Each row is a point on a tangle of strands that fork, close into loops and nearly touch. The rows are in no order.
Two points are linked if the straight distance between their rows is under 101. Some points are linked to none.
Mazib: [-14  44 -11  -6  12  12  -9   3 -20  10 -13  12  28   1 -15  10  16   1
   9  -8  31  41 -16  -2  -5 -12  18   3   4  -3 -18  16 -12  14  -8  17
 -12 -26  -5 -11  -1 -30  14 -14]
vup: [  0 -26  29  -3 -25 -19  15 -19   1  -5  -4   7 -18 -12   7 -21   9  -1
  19  25 -16 -24  13   9   3 -18 -11  11  -1  -6   4 -27   5 -15   0  -6
  -2  22  28 -13   3  10  10  21]
lapif: [  4  16  -4  10  19  17 -31  -7  22  12  21 -28   2  16  -2   4 -24  -2
  -1  22 -17  22  -9  13  11  16  19 -28   2   8  13  22   2   4 -17  -2
 -20 -24  20  -9  16   4   6 -18]
sop: [ 12   4  -8  29  -8  11  28   8  10   2  -2 -33  -3  -6  14   9  19   6
   0 -15  23   1   8   2 -14 -43  -2  14 -11   6 -18  25 -12 -16   9 -21
  25  10 -29  27   9  30 -22  22]
tof: [-19  13   7  -7  -5   3   9 -15 -11  11 -33   6  24  -6  15 -18  28 -18
  11  11  -9  28  -5 -17  -3  -5   2  -5   7   6  -6 -26 -32  -2  12   4
   0  -1  23 -20  -8  -9  19 -18]
Fol: [ -4 -23  -4  18  29   5 -29 -19 -22  -7 -27 -21 -12  -8   1 -12  15  11
   1  22 -13  27  19  11  34  -4 -10  -9  13  16   4   5 -17   9 -23 -12
   7  11  -3  15  11  -3   0  -4]
mas: [ -1   7 -32  -3   8  35  26  -8 -15  -6 -27 -17   0  -1 -15   3  26   3
  -6   5  32  36  25 -21 -12  12   5  -6   4  11   6   4 -29  18   4 -20
   5  17  12  10 -15  -6   6   9]
sivuv: [-11  -9  27 -13 -15 -14   6 -33   7   4 -13   2  14   3  17 -26  24  -3
  13  29 -27   6   1 -15   4   8 -11   4   8   4  10 -29 -13  -6   3   1
  -1  23  53  -9   8   6  18   4]
nimoz: [ 21 -17  16  23 -18 -24 -22 -23  12   1   6 -22  38  -2  11  21  -3   2
  -1  -6   1 -37 -11  37 -14 -48   1  18  -1 -11 -21  16  12 -26   4 -17
 -24   5  13 -12  42  24  10  -3]
rasam: [  7  11 -32  -4  33  28 -19  13  24  -6   6 -22  -9  13 -12  17 -37  -1
 -29  -4 -28   3 -20  -9   6  47  -5 -43 -24  12  14 -15   1  12  -2   8
  -9   3  -3   0 -10   7 -26 -22]
Vorum: [-23 -26   8 -30  11 -14 -17  15 -11   6  22  20 -25   9  -5 -14   4  13
  16 -20  -4 -12   8  -7  20  33   3  32  -7  18  -6   3  10  22 -14  10
 -10  -5 -30   6   3   8 -25  17]
gek: [-17  29  23 -22 -37 -25   9   2  14  22  25  37  -3  25   8  -8   5 -13
  10 -17   1 -21 -24 -17 -18  17   5   9 -31 -19  -6 -20  13 -10  15  33
   7  -9  30 -24  -6 -27  20  15]
Tis: [  5   3  20 -16 -13 -43 -15 -21   9  -5   2  15   3  10 -16 -13 -26   1
 -14  14 -28  -2 -26   7  17  -5   3  -8   2 -18  -5 -42  21 -14  -6  15
  31   8  33 -25   7 -14   5  10]
lene: [  0  31 -31 -18  33  37  -4  -6  10  14  -6 -28  11   2  -3  28  -3  -2
 -18 -13  18  18  -4 -23 -26  42  11 -26  12  13  15  -7 -19  30  10 -18
 -21  -2  18 -14  -5   6  -9 -14]
Nav: [  0 -15  26 -19  -1 -33  -1 -38 -13  28   1   2   7  -1 -32   0  -3  15
  13   2  36  -8  -6  12   4  -7  33  16  39 -10   9   1   7  16  -4 -14
 -17   9  31   1   2 -17  25   1]
lun: [ 18   1 -15   6  11   8  17  26  18  15  -6 -17 -14 -10 -16   8 -34   6
 -19  -4   4  -9   0 -23 -15 -10  -5 -14  21 -10  29  -9  10 -16   9   4
   2 -10  10   8 -32  -5 -29 -17]
temo: [ -6  15   7 -21  -2  36  30 -11  15 -30   9 -11  10  12  17 -14  55 -14
  12 -24  -3  42  12 -20  -8   7 -12  -3 -45  22  -4   9 -31   8  21 -15
   4  32 -14   9  17  17  10  13]
kifu: [-11  23 -32   0  -2  29  12  -4   6   1   0  12 -16  17 -10   4 -21  -4
 -27  14 -21  13  -8 -40  -7  33  -5 -36 -31 -12   8 -41   0   3   7  21
  33  27  19 -14 -28  -3 -10  16]
Rugu: [  5 -27  -5  10  -8 -11   4  27   8  12  27  -8 -24   4 -13   6  -1  13
   7 -32  26 -44  14   1 -27  -2   1  28  -6   6 -16  42   2  -3  -5 -13
 -13  10 -17  40  -2  22  -9  23]
nozi: [-14  -9  -2   8 -11   5  -6  -1  -8  11  -5  35  14 -12 -14   1  -5  -5
  17 -16  13 -15  12  -6 -21  42  -2  17   7   9   0   9  12  16  -4   2
 -51  -9  48   0 -25  -7  27 -14]
mazu: [ 24  27  -4  29   0 -15  -6   2  16   5  16  -3  -3  13 -26   7 -42  11
  -7  36   1   0 -11  14   1 -30  12 -12  29 -20  23  19  31 -20  19   7
   1 -44  26 -12 -23 -57  17 -35]
vapaf: [ -5  13 -14 -36  17   0  22  17   2 -14  -8  -5 -15  -6   9  25   5 -10
 -20 -37  30  -3 -20 -31 -18  -1  11   0  -9   6  -2 -12 -12  -2  11 -12
   6  10 -39   6  -7  17 -25   4]
tamat: [ 12  12  -5  44 -12  11 -19  12   8  18   8 -33  13  -3  11  11  -3  -7
  -4   6  14  -3   5  35 -15 -36   0  -1  27  -1   9  51   4 -16  -5 -13
 -18 -54   8  11   4  -7  -8  -5]
Tamit: [-16  36  15 -18  -7  23   0 -15   2  30  26   4  -2  28   4  -9  18   0
  -1 -11  19  19   5  -3   5  55  11  20  -2   4   5  30  -9  35   3  21
 -33  -9  35   9  16 -26  25   6]
Fovet: [-21  22   3   3   5 -10  -9 -14 -19  11 -22   0  26  -4  -9 -10   3   4
   0  18   0  41 -11  -7  23 -12  17  -4   6  -2  -3 -12 -12   2   1  17
  17 -16   6 -15 -16 -26   4 -20]
lurin: [ 14 -20  21  15 -15 -14  18  -9  12  18   1  -5 -23 -18   0 -25 -18   1
 -11  48   2 -20  13  19  14 -33 -16   3  17 -12  34 -23  16 -20   4 -14
  14  -2  31   1 -12   1 -15  24]
timir: [ 19 -33   8   9   2  -6   8 -20  21   7   7 -36 -18 -11  -9  -9  -7  20
  -7  -3  27 -23   7  10  -1 -16   1  -1  24  11   5   2   7  -4   0 -27
 -12  27  15  17  19   8 -18  19]
Deza: [-10   9  33  -4  -8 -27 -35 -27  13 -17  12 -13  -4  23  -6 -17   1  16
  -4  14  -3  36 -23  28  41 -11  18   3 -13 -19 -17  20  11  15  -7   8
 -13  -5  11 -24  35 -35  37   8]
ruv: [-19 -14   0   2   8   1 -24   5 -19  16  -3  15 -19  15  -1 -19 -24  -5
 -16  63 -45   2  10 -11  28  27 -12 -16   6  -6  28 -28 -10  -4  -1  24
  39  -7  10 -13 -32 -15 -12   5]
Bedi: [  2 -26   5  21   0 -27 -39  -5  16   3   5  -1  -4   1  -8  -8 -33   1
  11  43 -37 -10   0  19  23  25   0  -8  12  -3  28  -9  23 -10 -15   9
 -17 -26  39 -21  -3  -4  14  -8]
Tif: [  9 -28   5   4 -27  -8  31  -4  -1 -16  12  19  16  -9  15   7  27 -21
  37  -4  14 -39  18   5 -26 -24 -14  40 -19   9  -8   5   9 -10   3 -21
 -15  21  -4  12   7  23  12   7]
Vak: [ 12 -29  -1 -10   1 -21  13  20  -7 -25   2  27  -6  -9   2  31  -9  -7
   3 -34   9 -45  -3  -4 -14 -15  -2  18  -6  10 -15 -15  16  -6 -10  -4
   1  18 -57  22  -9  21 -23  -2]
lonok: [ -3  27   5  17 -29  14  15 -10  26  -5  10 -15  -7  19  13 -17  18  -5
   1 -11  17  19 -11  16   8 -38   8   2 -36 -15 -20  26  -6 -14   6  -4
   9   4   5   7  34 -23  16  29]
kibav: [-11  12  17 -39  10   6  54  17 -18  -5  14  21  17  -6   4  -2  39 -23
  13 -22  48  -4   8 -42 -32   1   9  31  18   9   8 -14 -33   7  23 -13
  12   3  -9   4 -18  14 -23  16]
reg: [ 22  -8   9  -4   9 -40  -5 -10   5  -7 -21  19  25  -8 -13  -9 -28  -9
 -11  35 -32  -4 -27   4  17 -21   4 -26  28 -18   5 -64  16 -15   8   4
  33  -7   7 -21  -5  -4  -8 -25]
bote: [-19   5 -20   3  -3  21 -26  38 -18  -5   7  21   7  -3  26 -12   3 -23
  -7  13 -43  13   6  -8  12  26 -19  -6 -14  -2   3  -3 -20   1  -3  30
   3 -30 -19 -13 -18   7 -22  -5]
konis: [  4 -20   8  11  15  19  16   7   1   2  -4 -43 -10  -4  11 -15  29   8
   5 -10  34  11  35  11 -10  -4  -1  11   6  20 -10  19 -26   3  -4 -26
   7   8 -27  44  17  22 -24  35]
ziv: [ -9  12 -12 -12  -2   8   6   5 -21  -8 -20  24  32 -11  -9  13  26 -12
  16 -24  32  11  -8 -11 -17  -2   2  17  -5   0 -20  15 -14  11   3  -3
 -21  -6  -8  -2 -11   0  14 -21]
tiser: [-33   0  23 -22   9   0 -15  -8 -16  30   9   9   6  24  17 -16   2  -7
  -6  35 -24   6   8 -27  17  46  -2  -5 -11   7  13 -41 -25   2  12  19
  24   6  29 -13 -29 -12 -12  18]
moso: [  5  -7  21  -9  -5 -28  10 -13  21   0  24 -20 -28  11 -14 -14 -20  15
  -9 -11   2   2 -14  13  36 -32  10   2 -12  -6 -14 -10   9   2 -13  -5
  21  21 -15   4  33  -3 -16  25]
vepu: [ -6  18   5 -41   6  31  38  -3  -1 -27   1   0  27   3  16  -1  50 -26
  11 -31  38  27   5 -35 -29   5  -1   7  -4  18   0   3 -46  10  18 -20
  -1  20 -21   0   2  19   4   7]
bule: [ -1   6   1 -22  31  17  -9 -25  10  22  16 -31   0   3 -11  14  -3  14
  -3 -26  19   6  -1  -4  -9  41  15 -22  13  13   7   3  -6  40  -8 -14
 -30  19  17   3  29  11  -3   5]
Der: [  2 -29  19   1 -10 -16 -19 -24   0   3  13 -11  14   3   0   2  22  21
  30 -20  38 -10   4  33  -1 -11  14  19  13  -3 -22  43   1  23 -12 -21
 -32  -1   3   9  30  -7  39  -5]
Bati: [  7 -10  -8   9   6  -4 -11  13  21   0   9 -28 -33   5  -5 -14 -31  18
 -14  14 -25  -3  -9  15  24  -4  -6 -32 -17  -9   0 -13  17 -13 -12   4
  23   5  -6  -2  21   0 -25   5]
zutud: [ 14  20  -1  28 -23   2  15   8  20   4   9 -21  -9  -5  23  -3   4  -4
 -12  -8   1   3 -10  18  -3 -55   3  -9 -13 -17 -21  10   3 -31  10  -5
  21  -4  -6  13  25  17 -23  15]
lifiz: [-22   3  30 -12 -14   4 -19 -11  10   5  25  15  -1  10  12 -17  14   0
  19  -7 -10  -9   2   2   5  37  -6  15 -17   8  -3  16   4  20 -13  27
 -39   6  25  -2  21   8  24   0]
bofez: [-24  -3  -8 -31   8  -5  -7   6 -24 -22 -20  27  -4  11  15  -3   1  -9
  -7  -7 -26  11 -15 -22  13  28  -7  -7 -29   0 -12 -41  -2   9   3  19
  24  22 -51  -5 -11  -5  -5 -15]
lugem: [-11 -20 -24  14 -13   2 -24  32 -12  -1  -2  28 -16   1   2 -13 -34  -3
  -4  36 -43 -16  18   5  18  27 -29 -33  26 -20  28 -29  10  -3  -8  24
  23 -19 -17 -18 -31  -8 -28 -17]
ziba: [ 30   3  -8  -8  -5 -24  10   9   1   2   4  15  22 -22 -23  35 -13  -3
  -5 -27  21 -43 -27 -10 -11 -45  13   4   9  -9 -10  -7  14 -21  11  -9
 -18  17  -9  -2  -4  12  -3 -20]
kobot: [ 20   6 -13   8 -12 -19 -11  -8   0   6  19 -11  30  -5  -5  31  -7  -2
   2 -35  23 -36 -22  28 -16 -56  18   3  14  -3 -24  41  10 -17   9 -17
 -13   5 -13  -1  31  18   0 -13]
kimev: [-14  38  17 -23  -6  35   3   4  -6  26  25  -2  26  20   6 -14  52 -18
  14 -15  22  20  12 -14 -13  41 -10  19   0  14  14  17 -41  30   5  21
 -27 -11  24  -4   9  -1   5   5]
sov: [-14   3  -6 -19  -3 -22 -19  21 -14 -13 -15  43  -2  -4   7  -3 -11  -9
   4 -11 -27  -9 -11 -12  12   0  -6  -6 -16 -19 -26 -36  12  -4 -12  27
  14  -4 -41 -29  -5  10 -14 -11]
Mik: [ -7 -16  28 -29  -3 -19  12 -23  -8   4  16  -6   9  -2 -10 -10  33   7
  24 -10  31  -3  -3   2  10 -19  16  17  24   5  -4   6 -18  23  -9 -24
 -17  17   1   7  28   0  10  10]
vob: [ 15  23   8  15  -6 -36  -8  -8   9  -1   1  14  23  11 -20  -1 -36 -11
  -4  45 -35  15 -21   6  15 -32  16  -7  28 -25   8  -3  29 -34  21   6
  22 -45  17 -28 -19 -38  16 -22]
vik: [  7  -4 -10  23   8  17  -4   3 -25   6 -19  -5  -2 -13 -27  12  11  14
  11  -5  51  -2  16  26 -14 -32  13  23  36  10  -2  45  -3   6 -24 -20
  -7 -13 -22  19 -12 -17   1   5]
kitas: [ -3  29 -18   2  10  41  13  43   5 -21  20 -12  19  11  10  15  31 -10
  -2 -51  17  21  19  -9 -35   4  -7  23 -34  15 -26  53 -17   3   9  18
  16 -19 -37  15   4  29  -8  14]
dalem: [ -6  18  27 -11  -5 -13  -1 -17  17   8  19 -16 -16  15  -7 -20   8  17
 -10  -6  17  29 -26  12  32 -37  17   8  -9 -17  -5  10  -6  -6   4  -2
   6   3   9  -7  37 -23  17  23]
poz: [  0   1  19  -4 -24  10 -14  14  11 -12  10  13  17   7  44 -16  16 -18
   7   0 -59 -10   1   1   2  19 -25 -18 -15   5   1 -14   0  -8  -6  19
 -10   2   7 -19  31  33  16  -3]
tam: [ -6  -4 -19 -11 -15  24  31   9  16 -44  11  -8 -11   7  22   7  19  -6
  22 -24   4  18  31 -29 -24  26  -3  -3 -43  24 -16  10 -19   7  21 -27
   9  25 -24  35   1  32  16  16]
Vegug: [ 43 -19   9  29  -1 -15   2   3  28  18  17 -24 -21 -13 -16  14 -28  29
 -21  10  19 -41  -2  24   6 -40   2   5  12 -13   7  20  30 -17   3 -13
   2   6  11  18  11   0 -15  18]
bufad: [ 16  -2 -15  38  13   0  -7  18 -16  -3 -25 -26   4 -21   5   9  -4   6
   0  18 -13  17   1  25  21 -36 -12 -21  17 -15   2  16   6  -6  -7  -1
  13 -33 -35   8   1  10 -22 -35]
lamo: [  5 -26  10   7  10  -8  -6 -22  -3  19 -27   3   4  -5 -35   2 -29  20
  -4  16  10  -7   1  10  -1   1   4   4  44  -4  27  -7  11   1 -10 -15
 -13  -5  35  -3 -21 -12   1 -15]
Gigu: [  5  13 -17  15 -21  -2  -3  14 -12 -10 -14  29  -2 -12  -3   7  -5   4
   0 -10  -8   1  -6  -2   8 -30   2   0 -19 -14 -15   3  13 -11 -10  15
   3 -19 -31  -7 -14  -9   5 -14]
misi: [-13  -3  16  -6 -11  -6   8 -15  -9   3  11  43  -1   3   1 -22  21  -1
  24   6   4 -14   5   0  -4  40  -1  26 -17   3   0   3  18  17  -1  20
 -34   1  54  -2 -11 -11  44   4]
sus: [  4   7  44  19 -13 -25  23 -13  -9  23 -18  23  -6 -11 -13 -20   5   7
   1  28  24   5   3   8  18 -33  17  38  26  -7   6 -21   3 -24   8   9
  31   8  18 -11 -20 -19  10  22]
fuzub: [-24  26   4 -44  -3  12  43   5   2   4  39   8 -11  25  -8   0  14  -9
   3 -43  17  13 -17 -27  -7  11  12   4 -37 -11 -10   1  -8  11  11   0
   1  18 -12  -4  20   0   5  17]
dinu: [ 19  24 -31  -8  16  14  34  18 -17   9 -21  12  -1 -13 -32  38  -8   5
 -15 -25  44  -7  12 -33 -34   3  12   0  29  -2   7  14  -8  17  -1  -7
  -9  -1   0   4 -46 -23  -2 -12]
Vomo: [  1 -21  -6 -21  23 -22 -17 -16   2 -19 -22   6   3 -21  24  -5 -17 -28
 -14  27 -41  -1 -28   5  15   6 -17 -39  18   2  18 -50   5 -13   2   5
  17  11  -4 -12   1  -2 -11 -36]
mapod: [-10   2 -18 -29  16  17   2   4 -12 -34 -25  -2  -9  -5  36   4   3 -16
 -32   1 -23  22  -8 -14   3  10 -10 -25 -22   7   6 -34 -21  -9  17   1
  23  16 -38  -3   0   8 -15 -15]
bibi: [-24  21  30 -38 -17   7  54  17 -10  10  30   8   4  22  -4 -12  39 -15
  26 -24  22  11   4 -38 -13  10   7  26 -13  -3   0 -12 -21  13  24   4
   7  10   0   7  -7 -11   6  33]
kizil: [  8  12  17   6 -11  -8  31  -2  -8   8  12   5  -5 -16 -24  -6   0   3
  -3   1  37  -7 -22  -8   7 -45  14  28   5 -12  -4   2   0 -13   3 -10
  15  13  -4  12  -8 -23  -9  23]
Saro: [ -2 -34  -6 -10   1  -8 -26 -22  -4 -29 -14   1  -9   2  29 -17  -2 -10
 -16  26 -58  -7  -1   8  25  34 -25 -27  -4   8   8 -32   3   6  -7   3
  17  27  -3  -3   9  13   6  -8]
mizi: [ -6 -16   6 -28  -2  -6   2  34   3   9  30  16  -5  14  -5   7  10   2
  13 -44  23 -34  15 -14 -22  26   8  29  -1  19  -5  27   4  13 -18   0
 -32 -10  -9  10   4  17 -11  19]
dati: [ 27  15 -39  -8  46  23  -3  -7  16  -9 -18 -31   6  -1  -9  29 -28   1
 -23 -16   5  17 -19 -22  -6  20   6 -49   1   5  17 -20  -1   7  11 -13
  -1  16  -1  -4   2   0  -6 -34]
Vuge: [-14  -3  12 -25  14  22 -16  -9  -2  11  -4  -5 -13  12  18 -20  11  -2
 -22  29 -26   9  14 -28  24  55 -20 -14  -5  23  24 -20 -31  13  -7   5
   2  28  19   7   1   2  -7  18]
Zaf: [ 16 -23   4  22 -30  -9  24 -26  13 -13  13  -3  19  -2  22  16   8  -1
  21 -17   9 -38   7  27 -24 -46  -4  14 -30  -5 -39  11   7 -34   6 -13
 -15  22   5   9  30  21  24   7]
Bip: [  8  -1   7  -7  -9   9 -28   8  10 -10  -5  18  46  -9  38   0  21 -21
  17 -28 -27 -20   4   0 -24  25 -17  -1   4  25   1   0  -4  -5  -4  13
 -46 -13   9  -9  12  31   7 -20]
laki: [ 10  13  10 -24 -36 -24  20   0  11   4  11  35   2   3 -10 -10 -17 -13
  -2   2  -4 -28 -24  -7 -16  -7   1  -5  -8 -19  -6 -49  23 -24  14  23
  21  10  36 -23 -13  -1   2   7]
Ture: [ -3  10 -39  -4   7  32  -2  50  16  -1   3 -16 -27  11   1  15 -24   6
 -24 -10 -26  -1   2 -19  -9  20  -7 -36 -31   4   0   4  12  -9  10  20
  11  -7 -25   3  -7  15 -28   5]
Mita: [-15  16 -24  -3   5  39   9 -14 -12 -23 -18   2  -3   7   8  -7  28  -5
   1  21  -9  35  32 -36   1  36 -10  -3 -31  23   0  -4 -31  12  13  -7
  11  27  20  16 -26   4  19   9]
putun: [ -6  24 -34  -7  12  44   7  35   7 -24   3 -21  -8   1  30  11   8  -7
 -23 -32 -12  16   8 -18 -23  13 -13 -12 -37  12 -14  16 -14 -13  26   4
  24 -10 -33   0   2  39 -16  18]
kepaz: [  6  -9 -27  33 -12   2 -12  34  -4  -6  -1  -6 -37   6  15  -9 -17  12
  -9  23 -51  -5  18  26  27  -6 -23 -30 -12 -23 -16  -8  15  -4 -11  17
  45  -8 -45   1   6  14 -31  10]
Legav: [ -7 -16   7   5  11   7   6  16 -15  11  -4 -16 -18  -5   4 -17  34   4
   7   5  12  14  30  14  14  -9 -11  23   2   9   1  23 -17   0  -8  -5
   8 -31 -25  19  -1  11 -31  23]
Pef: [ -1   9 -15 -24  36  13   5  12   6  -3 -15 -27  -4 -10  34   7   0 -24
 -32 -15  12  11 -14 -18 -24   1 -10 -15  17  15  14 -20 -27  -8  16 -12
   4  -4 -35  -1  -7  -4 -29  -7]
gigof: [ -2  11 -12   1  -5 -10   3 -13  -7   7  -8  25  -2  -4 -32  13 -33  13
  -6  -3 -10  -8 -14  -6   2  31  -2 -14 -15  -8 -15 -25  35  15  -5  29
 -11   1  37  -6 -19 -30  22 -21]
tama: [-20   6  28  27  -4   0 -34  13  15  -3  22 -20  13  11  43 -15   2 -12
  -4  11 -55  12   6  26  29   0 -10 -17 -20  -8 -11  13  -8   5 -15  17
  21 -39 -39 -12  36  39 -11   0]
dufom: [-19   1   6  13 -10   4 -19  13   4 -18  -2  -6  14  13  60  -9   8 -16
   2 -21 -57   2   0  25   0  19 -29 -22 -30  -5 -16   5  -9  -8   7  18
  27  -9 -37  -1  32  48   1   6]
buzoz: [-16   6  13  25   3   7 -32  18   0   3  13 -11  -8  -3  18 -19  -4   3
   8  10 -19  15  23  21  23   6 -11  13  -5   1   2  35  -2   2 -14  13
   1 -44 -27   3  16   6  -7  10]
bera: [ 13  -9  -7  11  -6   9  -8 -16 -17  21   1  15  -6   6 -41  20 -10  26
   7 -10  54 -32   5  31 -27 -21  21  19  35 -14  16  50  15   7 -13 -19
 -20   2   3  16 -18 -38  17  -5]
fenud: [  8  -4 -11   8  26  -1  28  -3 -27  15 -43  10   2  -6 -40  14 -20  14
 -13  10  19  19  15 -12   5  13   4  -6  27   2  15 -23   0   1   7  10
  31  19  11  12 -51 -32   1 -32]
Tosov: [-17  41  28   1  10  19 -30  -3  19   9  29 -20  18  23   6  -2 -17  -3
 -15  -7 -27  33 -15  16  25  26  20  -3 -14   2   2  35  -9  18  -9  19
 -26 -16  11 -23  35   2  15  -8]
zogad: [ -8   4  13  19 -19  -6  11   4  -5  22  -7  22 -22  -6  -1 -26 -13   1
  -3  46  -8   5  15  13  16 -29  -6  14  15 -24  17 -18  10 -23   1   9
  29 -26  21  -2 -27 -26  -2  20]
Guse: [ -7   0 -18   0   0  16   8  34 -10 -30   4  12  24   3 -10   8  42 -11
  14 -42  16   5  19 -14 -37   9  -7  26 -12  16 -31  43 -15  13 -16  11
 -11 -29 -35   7  -6   8   5  -1]
vavom: [ -5  33  10   2 -38 -25 -11 -15  13  -5  10  26  -6  20   4  -7   0   7
   4   3   8  -1 -33   8  -7  -9  18  16 -25 -25  -7  12  22 -10  17  16
  -1 -12  43  -7  10 -43  37  -5]
gukoz: [ 18   1 -18  22   8   8  30 -11 -23   0 -27  -1  -5 -27 -21   4  12  17
   0   7  37   8   6   0   7 -42   9  11  10  -2  -1  12   0  -6  -3 -14
  18  21 -20  18 -26 -18  -2   1]
Muz: [ -6 -21  36   3 -24 -44 -37  -4  15  13  19  -2 -18  -7 -11 -13 -24   8
   8  16  -6 -16   5  12  16   7  -2  19  15 -16  16   9  22  -3 -17  -1
 -25 -36  18 -17   9   2   7   1]
Fugu: [-10   3 -14 -22  15  41 -16 -10   1 -16 -10  -9   8   3  41 -14  27 -12
 -21  20 -36  27  17 -16   8  48 -26 -17 -31  28  11  -8 -54   9  16   0
  -4  29   3   2   7  21  -2   0]
tul: [ 20   1 -23  12   1   5  33  16 -21  20  -8  21   7  -2 -42  28 -12   6
  -7 -28  58 -37  10   0 -37 -16  16  16  50 -12  16  26  15   3  -9  -9
 -16   9   6  11 -54 -31  -4 -19]
tava: [ 11   1  -9   8   3  17  -7 -14   7   1 -10 -35  19 -12  21   5  17 -10
   5  -7   4   6  -4  -1 -18  -7  -8 -14   9  21  -3   3 -13  -8   3 -19
 -13  -3   9   2  21  27  -2  -8]
vupig: [ -1 -17  -5   4  -7  -1 -19   0  13   0  -8  26  21 -18  10   3  -6  -6
  17 -11 -13 -24  -3 -13 -23  33 -13   1 -17  20   5 -15  19  -3  -8   3
 -50  -1  42 -17 -10  23  12 -21]
Nul: [ -3 -22  20  -6   1 -33 -19  11  -6   5   9  10 -22  -9 -13  -1 -13  12
  10   2   5 -15   2   7  15   0   3  19   8  -3  12  -7  17   5 -20   6
  -8 -16 -34   0  -2   7 -18   8]
Susus: [  5 -41  -9 -14  20  -1  -3 -26  13   0  10 -13 -16   4 -20   8   0  19
  11 -24  24  -8   1  -2  -5  19  20  -4  -1  15  -2   7  13  24 -12 -34
 -18  41  16  14  30  11   4  13]
gifi: [ -1 -40  -1  23  23 -14 -15   5 -22 -16 -38 -11   1 -26  33   6   7  -1
   3   6 -25  -1  13  23  17 -19 -21  -6  16   6  -3   2   0   3 -14 -19
  14  -7 -36  23   4  18 -19 -19]
tave: [ 21 -22   5  17  -6 -17  19  21  11  10  19 -12 -31  -7 -10  14 -12  13
 -10 -10  16 -52   3  12 -13 -32   0  12   7   0  -3  20  24 -27 -12 -20
   8   4 -30  19  -4  26 -42  24]
neka: [ 11 -39  25  11   3 -18 -27 -42   4  -4 -11 -24   7  -3  -1   1   8  19
  27  11  -8  -2  10  26  21   6  10  12  12   5  -8   3   5  17 -11 -18
 -25   9  20  -2  29  11  30  -4]
nidi: [  6   0   3  24  11  -5  12 -10 -14  27 -33  17  12   3 -53  26 -34  28
  -6  -8  26  -4   8   9  -6   4   7  -4  47 -10   7  -6  25  15   7   9
   1  -5  36   1 -47 -45  14 -35]
vulo: [ 10 -34 -11  20  19   1 -26 -29  -6 -21 -35 -11  -4 -21  -9 -10   2  20
  12  30 -25   3  10  16  15  13  -7 -11   8   7  -6   2  -2  26 -16 -11
 -23  16  25   2   3   7  19 -13]
lifu: [ -6 -46 -17   9   5   1 -28  12  -6 -11  -4   9 -31 -20  21 -11 -20  -9
  -1  26 -55 -21  14  15  10  28 -27 -20   0   7  24 -25  15  -1 -10   7
   8  -7  -4   2  -3  17 -13 -14]
tipim: [  3 -24  -6  -4 -19  -1  28   1  -4 -31   0  10  -8  -9   0  13  13  -4
  29 -17  -6  -4  19 -15 -22   5  -1  16 -26   7 -12 -16   1  -4   3 -13
 -12  30 -10  12  -8  14  18  10]
Kogek: [  4 -21 -18  12  -7  -5  16  27 -28 -19  -9  41 -17 -24 -18  22  -1   2
  13  -5   5 -21  11  -6 -12 -16  -4  25  -1   4 -12   7  26  -7 -11  -1
  -7 -15 -38  15 -36   0 -18  -1]
lor: [ 12  22  -7  20   8  -4 -30  -9  28  14   8 -16  -7  13 -11   1 -21  17
  -6  24   8   1  -9  19  -4  -4  14  -8  12 -13   5  21  24   0   1  -7
 -18 -35  32  -6   2 -36  15 -19]
sal: [ 12  21  -6   6  26  -5 -12 -37  14  12  -8 -36  29  10 -22 -11 -21  -4
  -2  36 -16  37 -15   4  27   0  24 -33  40   7  17 -12  -6  -5  13 -17
   0  -2  46 -22   5 -29   9 -10]
kif: [ -5  -6 -23  15 -39  -4  -3  20 -13 -15   8  31 -31   3  12 -11 -26  -3
   5  38 -39 -13  -4  29  12 -17 -31 -18 -14 -32 -13 -25  35 -14 -12  21
  33  -1 -24 -19  13  12 -16  26]
ler: [ 16  -4  -2 -29  18 -20  33  13 -10 -28 -12  20 -18 -28  22  21   0 -18
 -20 -21  11 -15 -20 -18 -12 -21  -3   9   2   5  -2 -44   4  -7  13 -10
  31  27 -65   0  -2  13 -14   1]
kelo: [-20   2 -14  -9  33  22  21   2 -35  14 -37   3  -5  -2 -24   4   5  16
  -3  14  28  29  24 -24   2  28   3  10  10  10  12 -11 -23  27   4   3
  15   8  -1   7 -42 -26  -3   1]
deka: [-13  45  21  -5  -3 -16 -43 -10  14   4  24  -5   4  33   0 -11 -23   2
 -13  14 -17  31 -30   4  28  12  16   4 -10 -22   9  24  -4   8   0  18
  -8 -28  14 -27  19 -34  38  -7]
Ralor: [ 23   1 -20  56   2  14 -13   4   7   3 -14 -41  23  -1   7  12 -19   5
   5  15 -26  14   1  23  -5 -32  -5 -30   9  -5 -16  38   4 -16   5  -7
  -6 -26  -2   4   9   8  -6 -26]
beror: [ 16  16  -4  -4   6 -11  45   0 -11  -5  12  13  24 -21 -30  22  10 -12
  -2 -16  43 -20 -34 -15 -13 -45  25  24   6   1  -7  -3   0 -14  -1 -14
   1  42 -32  10   2  -2   6   3]

A piece is all that can be reached along the links. How many separate loops has the piece of each point below (a circle has one, a figure eight two, a Y none), and how many tips (points with one link)?
Mik -> loops 0, tips 2
Vegug -> loops 0, tips 3
lor -> loops 0, tips 3
Vak -> loops 1, tips 0

A fork is a point with three links, a tip a point with one. Leave the first point through the second and follow the links. Name the first fork or tip that comes.
temo / tam -> kizil
Saro / lifu -> tamat
sus / zogad -> Bedi
nozi / vupig -> dalem
tama / dufom -> kimev
